Points on a hilly landscape, in no order, each with its height.
A ball rolls from a point to the lowest of its 5 nearest points, and stops where none of them is lower. Distance is the straight distance between rows; heights are no part of it.
Q_647: [ 89 113 149  68 148 130  86 170 138  88  93 107]  h=2.87
Q_616: [141 136 130  97 139 130 127 114 121  86 109 104]  h=1.97
Q_398: [134 125 120 190  70 129 156 119 153 164 141 138]  h=5.02
Q_620: [173 129 129 179  95 129 179 116  86 162 144 137]  h=4.63
Q_653: [137 109 139  84 143 134 109 149 133  78  96  93]  h=2.30
Q_352: [ 89 105 101 129 148 123  73 130 173 150 136 166]  h=3.51
Q_707: [116 117 101 149 136 131  98 121 158 159 129 168]  h=4.48
Q_275: [131 121 132  84 142 132 118 138 129  78 100  90]  h=2.27
Q_926: [102 106 161  64 158 131  82 197 145  97  88 111]  h=6.74
Q_497: [108 133 124  88 147 130 109 122 129  93 116 108]  h=2.20
Q_955: [173 150 137 142 127 125 174  99  91 134 141 136]  h=5.49
Q_422: [ 81 112 165  52 149 139  63 194 143  94  87 122]  h=3.95
Q_966: [172 155 133 128 134 124 171  98 101 121 134 127]  h=2.31
Q_41: [132 140 116 130 146 128 118 102 126 136 134 146]  h=2.75
Q_581: [115 107 175  48 181 130  82 214 153 105  82 112]  h=8.18
Q_238: [133 145 124 116 149 131 121  99 124 119 133 131]  h=3.12
Q_694: [119 111 114 172  92 131 126 119 177 158 127 161]  h=4.28
Q_431: [156 125 122 192  83 131 170 123 114 168 139 140]  h=5.96
Q_485: [133 105 146  71 156 131 101 167 134  82  87  91]  h=2.50
Q_673: [ 44 126 144  65 151 139  62 174 147  99 106 118]  h=2.73
Q_322: [125 116 109 159 114 134 115 116 159 164 122 162]  h=1.63
Q_55: [105 137 122 104 152 130 102 110 128 112 126 126]  h=2.26
Q_704: [133 146 119 114 141 127 131 101 118 105 123 120]  h=2.66
Q_691: [134 130 115 146 134 128 122 104 133 150 131 156]  h=2.03
Q_703: [193 126 136 180  94 120 206 115  64 154 150 124]  h=4.31
Q_228: [166 120 121 192  76 127 185 123  94 169 147 128]  h=4.39
Q_269: [ 94 122 131  83 150 136  96 133 134  95 115 103]  h=2.21
Q_217: [ 34 125 123  97 168 125  39 161 179 136 150 149]  h=2.74
Q_809: [156 122 120 193  79 131 180 126 110 164 142 134]  h=4.64
Q_190: [134 116 111 160 117 133 127 115 142 161 126 159]  h=1.27
Q_939: [122 137 123 104 147 130 121 111 124  94 122 108]  h=2.07
Q_756: [111 134 110 121 154 131 101 109 139 137 139 145]  h=2.58
Q_141: [118 129 112 132 152 129 100 110 140 148 136 150]  h=3.03
Q_45: [149 121 119 203  64 122 180 128 120 164 153 121]  h=5.04
Q_886: [103 117 139  80 143 135  94 148 134  84  96 103]  h=2.23
Q_577: [200 155 146 139 118 119 215 104  86 115 139 112]  h=3.61
Q_753: [107 111 103 141 131 129  90 118 172 159 128 176]  h=1.43
Q_332: [149 144 124  97 137 134 141 113 120  84 118  99]  h=1.55
Q_54: [190 155 143 145 123 120 193 105  85 130 141 126]  h=5.86
Q_345: [101 106 168  53 168 132  73 202 147  99  86 115]  h=6.60
Q_783: [139 118 119 209  47  96 195 110 141 154 179 111]  h=5.19
Q_177: [ 72 120 135  73 143 135  77 153 137  95 109 113]  h=2.67
Q_631: [198 139 150 163 113 116 215 110  63 143 149 123]  h=4.24
Q_757: [148 121 119 198  72 132 167 122 134 168 134 134]  h=7.67
Q_985: [ 47 129 117  96 165 124  51 147 166 136 146 142]  h=4.09
Q_742: [159 137 122 160 126 133 145 108 107 156 136 154]  h=3.06
Q_738: [ 84 136 120  97 159 128  91 125 135 112 127 126]  h=2.25
Q_452: [163 152 128 117 131 130 158 100 114  99 122 113]  h=1.08
Q_645: [168 158 133 120 132 124 171 102 109 104 126 113]  h=1.24
Q_69: [ 69 111 107 112 158 123  55 142 176 150 143 163]  h=3.48
Q_110: [163 124 130  97 139 137 133 139 129  75 100  84]  h=2.97
Q_961: [145 146 125 140 138 132 138 101 110 140 137 144]  h=2.06
Q_188: [183 136 137 168 107 123 186 112  79 153 143 133]  h=4.56
Q_429: [153 120 117 207  53 117 191 121 121 163 164 113]  h=5.16
Q_931: [111 104 153  68 153 131  90 181 138  86  91 105]  h=3.97
Q_205: [191 133 144 174 103 117 206 116  69 150 144 129]  h=4.30
Q_495: [ 71 126 114 103 166 127  64 130 157 127 145 141]  h=2.68
Q_775: [ 25 135 134  78 159 137  47 161 160 120 133 133]  h=0.58
Q_150: [ 75 133 114 104 164 125  74 123 146 124 139 136]  h=2.37
Q_135: [184 160 142 118 123 123 186 105 105  99 130 114]  h=2.05
Q_714: [159 156 132 129 137 125 151  97 108 121 134 132]  h=1.53
Q_12: [159 128 123 179 101 131 162 121 104 164 135 145]  h=7.03
Q_113: [183 118 127 191  81 125 203 124  71 163 152 122]  h=4.34
Q_509: [ 54 127 132  79 158 133  67 154 145 106 121 119]  h=3.94
Q_685: [140 119 119 203  52 118 178 124 139 162 160 121]  h=5.31
Q_819: [131 121 119 187  82 134 147 118 160 166 130 148]  h=3.33
Q_500: [100 129 105 119 159 125  92 110 145 140 138 146]  h=2.60

Where does a ball stop that starts at each point below?
Q_398: Q_190
Q_647: Q_452
Q_141: Q_190
Q_41: Q_190
Q_12: Q_190
Q_422: Q_775
Q_497: Q_452
Q_110: Q_452
